Each row is a point on a tangle of strands that fork, close into loops and nearly touch. The rows are in no order.
(in the rows, 128 means zero)
Two points are linked if the straight distance between their rows is under 110. Some points are linked to none.
gigol: [133  92 136 100 110 131 120 115 123  99 141 151 102 145 123 164 133  87
 158  66 133 131 132 128]
tora: [ 74 150 124 141 117 156 128 129 100 167 144 137 141 143 123 130 135 176
 112 182 154 166  88 118]
masag: [157 108 113  98 175 133 119 133 128 159 130 115 122 132 131 180 134  91
  73 166  98 109 103 135]
Pura: [146 158  75 187 157 103 164  87 111 122 123  98 170 157 145  90 171 178
 195 151 109 112 132 163]
dibe: [123 147 112 148 129 101 175  98  99 138 154 138 139 154 157 161 114 102
 152 110 115 150 100 115]
pomez: [149  99 172 123 138 133 121  97 140 104 122  76 143 172 154 111 132  83
  61 113 121 135 122  91]
Tuzol: [136 106 134  78 130 144 101 134 157 137  55 108 128 147 138 114 123 115
  91 115 125  80 157 159]
Dum: [107 144  75 101 118 144 130 132 117 166  92 160 131 120 133 111 120 148
 136 158 134 122 127 167]
lide: [119 140 163 108  70 138 118 136 128 126 174 207 125 102  86 125 142 118
 165 106 129 164 123  95]
zavir: [162 132 212 144 122 167 137 132 193  74  95  87 130  80 117 128 123 112
  77 101 120 104 150 133]
zilu: [158 110 127 125 166 154  98 113  94 122  66  96 153 183 140  77 143 157
  77  90  92 118 123 152]
teg: [140 148 195 125  86 129 126 159 134 176 160 180 145  93 104 160 122  95
  90 136 117 134 147 102]
Niba: [ 85 140  93 139  96 173 122 161 124 163  85 142 130 106 116  87  97 172
 101 146 161 140 116 151]
talid: [150 106 102  95 118  91 103 116 116 130  56 124 136 176 186  79 127 125
 126  96 153  97 170 172]
tilo: [ 76 138  88 193 123 139 122 107  96 125 121 125 131 163 198 109 145 176
 188 135 145 144  75 150]
suz: [ 78 152 148 137  98 138 140 134 125 148 155 189 125 105  81 146 137 144
 145 129 128 163  98 107]
sen: [158  88 131  99 171 100 100 136 134 113 154 116 134 176 142 107 128 110
 104  74 101 116  97  74]
tas: [102 105 146 160 110 174 134 126 114  62  84  86 118 100 114 133  94 109
 107 112 163 110 144 157]
lep: [136 129 142 144  99 105 127 101  47 165 103 170 200 184 137  81 142 132
 119  93 141 156 130 109]
rupof: [121 169  85 186 162 128 145  75 128 142 139  69 149 149 117 120 172 154
 171 151  91 124 100 159]
gude: [ 90 135 106 168 104 206 114 159 129 141 115 118 112 106 132 129  86 163
 106 159 189 124 137 149]
fak: [ 89 172 137 132 108 129 128 115 102 174 103 167 179 167 142 112 116 166
 112 184 124 173  99 122]
Nekes: [168 121 177 133 107 188  99 141 193  77  86 111 106  96 134 127 118 123
  94 116 106  92 174 175]
seva: [136 110 205 125 120 147 139 141 137  68  85  70 123 112 106 106 138 106
 107  62 124 100 156 142]
zutis: [ 94  96 149 162 104 182 101  87 143  39  75  78 120 121 130 112  90 133
  98 148 175 119 133 132]
bava: [153 144  93 124 155 128 128 151 120 172 105 122 134 148 143 143 102 112
  80 167 103 109 109 150]
kuv: [ 91 138  85 145 134 145 143 176 173 133 132 133  90 101 157 150 100 156
 156 125 145 125 116 161]
tinu: [105 129 110 138 121 181 128 162 152 129 124  91 109 121 159 151  78 132
  69 169 163 102 162 165]
suli: [145 107 151  98 107 121 114 148 100 139 171 179 105 115 101 136 149 119
 162  64 123 128 142 103]
Zuzez: [145  91 127 103 138 132 124 123 152 101  57 152 102 152 124 123 127 144
 150  56 117 124 129 139]
madi: [ 64 129 127 121  92 116 118 108  78 130 191 161 124 108 117 130 135 118
 149 148 182 157 116  82]
minif: [ 92  98 129 125  98 151 138 114 122 101 135 156  94 138 158 177 147 107
 165 114 139 139 127 138]
matop: [128 186  97 113 135  64 165 108 129 163  84 122 164 107 110 103 153 149
 174 184 124 110 144 153]
Fil: [175 131  84  79 182  75 133 133 173  99  67 126 160 175 148  83 143 159
 149 133 106  93 119 143]
vobur: [153 130 151 121 102 155 120 152 118 170 136 151 125 106 134 181 125  99
  93 137 119 120 170 146]
Sono: [121 171 138 126 119  90 163 126 121 162  96 168 136  95  60 161 150 123
 178 127  91 123 113 113]
Kor: [113 108 121  49 121 132  93  96 195 101  84 132 123 136 152  56 135 140
 105 161 153 112 120 137]
gibo: [131 112 151 133 134 189 119 116 131  81 121  74 131 146 139 122 117  97
  57 142 131 118 124 131]
denog: [127 139  80  79 117 125 104 137 156 145  84 140 123 121 134  90 113 128
 119 132 135  78 158 179]
lezag: [109 140 150 103  87 109 120 119  96 149 194 171 133 114 125  98 122  99
 115 131 159 136 148  68]
bos: [ 87 131 114 168 149 147 142 139 146 120 167  73  88  76 135 201 144 179
 178 155 194 156 103 137]
nibo: [144  89 132 159 108 187 114 172 146  79 210 155  81 123  99 174 114 145
 133 111 139 151 132 129]
morud: [118 190 161 147 126  31 156 111 118 139 202 142 154 112 108 123 121 115
 141 152 116 147 118  74]
rezap: [140 109 119  69 112  84  92  97 173  91  71 131 125 159 175  60 124 128
 111 122 144 100 146 153]
Lalo: [ 88 181 129 121 128  99 161 105 137 165  79 143 150  97  72 128 152 149
 174 166 108 122 129 151]
fazo: [ 90 122 130 165 157 110 141 128 158 106 184  81  69  86 119 199 131 154
 165 123 148 179 106 142]
bibep: [114 109 103 123 127 187  99 157 200  90 121 127  85 108 137 155  96 164
 141 132 134 118 118 157]
robon: [175 128 144 132 121 104 108 165 134 133 236 176  99  89 138 168 141  90
 138 100 101 129 167 125]
sipo: [ 96  97  69 146 116 146  85 107 123  87  89 113 115 155 172  88 105 158
 138 128 169 124 113 161]
Tiv: [ 97 177 131 150 137  88 159  95 114 173 164 100 131 101 105 166 147 120
 140 183 123 161  93 118]
suzoz: [164 145 154 112 102 120 149 151 108 180  93 151 125 130 145 155 119  87
 128 108 121 104 169 140]
zasi: [125 121 136 120 187 106 141  93 187 100 162  90 101 112 115 174 151 118
 129 151  80 138  94 124]
mekol: [150  86 143  92 176  91 134 113 158 123 125 107 127 174 115 132 156 110
 134 107  78 129  92  80]
Puv: [133 120 137 136 124 178 115 118  73 141 124  79 157 157 121 109 125 101
  60 121 119 126 117 135]
bib: [ 83 127 137 159 149 161 138 151 116 151 167 113 104 101 132 187 131 186
 152 169 205 179  80  94]
nuda: [153 136 123 112 125 103 183 133  91 172  63 162 165 158 140 124 129 148
 167 104 126 148 145 130]
muga: [169 119 140 112 165 111 119 138 177 120 162 142 110 104 127 211 164  88
 140 130  75 121 133 156]
Lem: [148 128 143 123 204  88 169  99 167 113 119  90 128 148 121 160 146 107
 143 120  63 125 107 127]
Bivi: [186 139 141 133 106 104  92 164 145 139 241 186 118  58 126 132 121 125
 132 143 111 133 185  76]
sapef: [148 134 136 148 114 117 119 163  85 128 196 110 119  73 127  87  89  92
  78 112 143 110 190  77]
pofe: [ 90 168  72 136 131 114 156 142 141 162 108 145 113 114 139 119 112 159
 176 157 135 127 108 140]
lopi: [160 145  80 107 132  58 186 145 113 142  71 142 179 147 136  98 133 151
 203 123 124 126 166 145]
Fivo: [152  78 141  82 144  90 144 113 175 105  47 130 119 170 169 114 140 133
 189  81 110 128 133 113]
Dal: [152  83 192 105 125 142 100 123 172  96 151 104 100 145 130 137 136  87
  81 102 135 129 130  85]
kisas: [162 108 133 103 152 115  81 140 111 111 175  83 142 150 124  60 123 108
  83  82 116 103 139  69]
Kel: [117 119 156 160 112 202 115 151 194  82 119  80  95  98 139 160  85 144
  83 162 168 108 163 175]
gefev: [ 76 115  99 152 145 182 122 134 117 147 142  95 112 130 127 159 127 174
 128 186 190 158  89 122]
loga: [178 125  72  98 165  73 141 137 123 132  72 126 179 174 145  94 154 149
 174 124 118 101 154 155]
gabiv: [ 78 113 131 126  89 160 134 141  96 125 188 161 102 126 108 166 129 139
 143 167 201 166 119  89]
volez: [166 129 137 120 165  74 132 137 116 153 179 148 106 100 116 203 149  73
 139 121  87 118 124 127]
rur: [175 118 127 140 123 119 146 128  59 168  66 142 177 169 132  96 146 144
 124  85 118 150 149 126]
kesa: [162 166 100 145 162 118 161 140 114 175 102 139 170 159 145 139 120 142
 129 171  93 120  89 136]
saril: [ 86 198 153 166 119  81 157  77 121 161 131 105 163 129 122 146 164 140
 164 181 122 181 107 116]
Zofi: [156 113 154 108 121 170  91 145 148 116  70 109 116 119 102 141 148 108
  99  99 104  90 168 168]
Gebag: [ 84 198 135 154 113 100 142 103 114 153 115 136 173 162 165 125 146 171
 151 198 123 158 105 134]
Luf: [135 128  73  94 184 130 113 114 128 136 104  99 142 160 131 119 159 142
 123 167  75  96  88 138]
niru: [143 141 162 124 101 138 118 153  69 171 146 123 145 109  89 109 114  78
  67 122 142 128 144 102]
Lugi: [120 145 155 127  96  97 150 114  84 149 120 188 159 156 116 108 113 119
 133  99 134 167 110  94]
piva: [150 142 154 133 105 129 101 153 123 132 206 166 116  59 126 102  96 122
 114 123 132 126 206  69]
gen: [140 131  98 129  94 123 121 118  88 131  47 146 130 146 164  91 119 124
 149  91 161 106 160 166]
tol: [111 126 116 161  91 127 151 119 108 126 132 152 108 154 182 164 103 111
 140  98 146 152 122 140]
Sil: [ 94 140 140 126 100 158 148 140 141 162 132 156 119 100 109 168 156 148
 163 152 123 145 123 151]
zagum: [130 106 146  83 122 166  95 116 219  94  82 117 110 104 152  84 116 143
  67 183 158 113 141 126]
Paniv: [128 113 116 155 130 149 127 171 131 112 252 156  83  98 114 158  95 137
 116 127 161 157 132 103]
fale: [ 99 134  66 107 174 139 133 121 145 134 111 106 142 119  95 107 143 160
 141 159  90 105  83 163]
binep: [191 143  83 136 161 104 146 165  99 157  80 134 183 172 152 104 139 147
 137 148  90 102 146 147]
remo: [116 126 126 141  94 148 117 120 113  95  57 112 119 113 141  90  97 128
 121 103 147 107 159 181]
ruti: [111 126  93 126 181 134 144 127 178 126 149 106 105 106 109 190 132 130
 135 169  97 115 109 163]
gega: [160 149 143 119 124  97 157 152 133 181  99 185 149 103 113 170 140  97
 169 134  97 113 136 133]
lavaz: [153 162 185 122  99  99 123 167  90 190 125 167 166 118 106 122 120  99
  81 125 131 126 152  85]
seluf: [158 121 135 119 157 101 108 157 113 125 182  93 123 101 144  92  98  93
  86  77 107 102 162  80]
pitik: [135  99 153 131 108 188 113 134 219  65 114 116  89  99 148 121 118 155
  82 172 180 122 157 139]
lutu: [163 107 127 115 137 139 113 117  74 166  52 117 170 167 126  82 142 136
 100 109 115 122 153 169]
lita: [152 101 168 149  81 162 109 153  94  77 208 127 114  79  88 117 125 101
 127 109 164 112 189 117]
koro: [125 142 141 131 142 105 140 145 127 153 200 161 108  82 104 180 148  95
 141 147 121 135 109 115]
Ren: [ 93 146  83 168 155 123 148  98 130 135 164  74 109 126 138 141 132 144
 165 146 114 135  74 146]
ves: [113  99 103 136 135 126 124 142 104 105 239 129 108 114 133 127 101 113
 102 144 168 149 137  81]
paf: [118 154 114 161 145 100 159  81 122 135 152  87 112 120  59 137 141 110
 161  98 110 128 105 120]
fove: [ 87 115  58 157 126 127 116  96 112 100  87 139 117 152 161  89 112 178
 181 118 149 146  83 167]
gifub: [135 150 123 168 116  81 176 110  76 126 143 154 157 169 131 108 137 126
 175  98 117 167 102 101]
Zati: [ 94 175 156 107 110  62 119 128 130 144 196 179 141 107 131 111 108 122
 135 137 124 135 145  54]
Gova: [134 117  97 121 154 102 152 101 114 110  87 124 137 176 138 122 149 133
 183  97  89 133 102 140]
Dulib: [165  80 174  86 148 113 101 128 171 106 165 139  98 123 132 183 161  86
 101 119 103 119 136 113]
rasi: [102 171 174 151 135  67 146 113 144 162 200 134 133  77  74 173 132 116
 136 166 115 162 107  99]
Pok: [128 116 101 142 124 138 108 132  83 115 216 116 115  95 128  74  86 122
  81 131 151 121 154  76]
neku: [147 115 112 119 176 154 109 104 127 128  97 122 168 185 159  98 146 156
 101 138  86 112  87 159]
figar: [ 94  85 108 145 116 182  99  88 120  66  89  95 125 172 156 116 111 148
 109 143 158 138  96 129]
Losif: [116  94 129 114 129 165 115 119 192  80  99 154  86 125 136 150 124 137
 150  93 107 131 113 127]
toril: [113 138 155 140  90 155 136 129  58 150  95 101 157 122  99  93 136  96
  73 109 143 140 144 120]
fibez: [153 103 203 111 147 165 100 157 140  90 119  87 116 112  51 119 130 106
  83  63 111 106 139 126]
fesis: [135 110 116 150 115 119 133 131  82 116 151 131 119 148 120  86  93 111
 125  56 124 142 102  88]
Zufu: [151  84 160  76 138 113  99 150 116 168 109 124 127 159 123 155 160  90
 120  95 119 105 139 130]
Nopod: [130 178  68 140 129  68 160 108 132 129 109 105 161 141 140  76 148 146
 186 163 126  98 125 166]
nafon: [127  70 131 134 117 196 118 135 167  57 165 160  86 142 102 163 122 142
 156 102 127 147 112 124]

A fork is a point with three links, a tip a point with one. Leave the first point through the second and follow the links. Name the first fork or tip that comes.
teg; vobur: Ren
Sil; suz: rur
Niba; gude: tilo
Nopod; matop: rasi
rasi; Tiv: fazo
rezap; Kor: Dum

A piece is two or more points that can be reached from each other along the links. Count, over all rows, the pieces, the separate loops (a circle has one, a figure eight two, a Y none), the forks (points with three links) and the tips (points with one).
pieces: 3
loops: 0
forks: 6
tips: 12

A tip is a point with one link. Name the tips that can be reached along the links from each point below, in the order of the rows.
kisas: tilo, robon, Fivo, ruti, fibez
lide: masag, Fil, Sil, fale
tora: fazo, gabiv, Ren
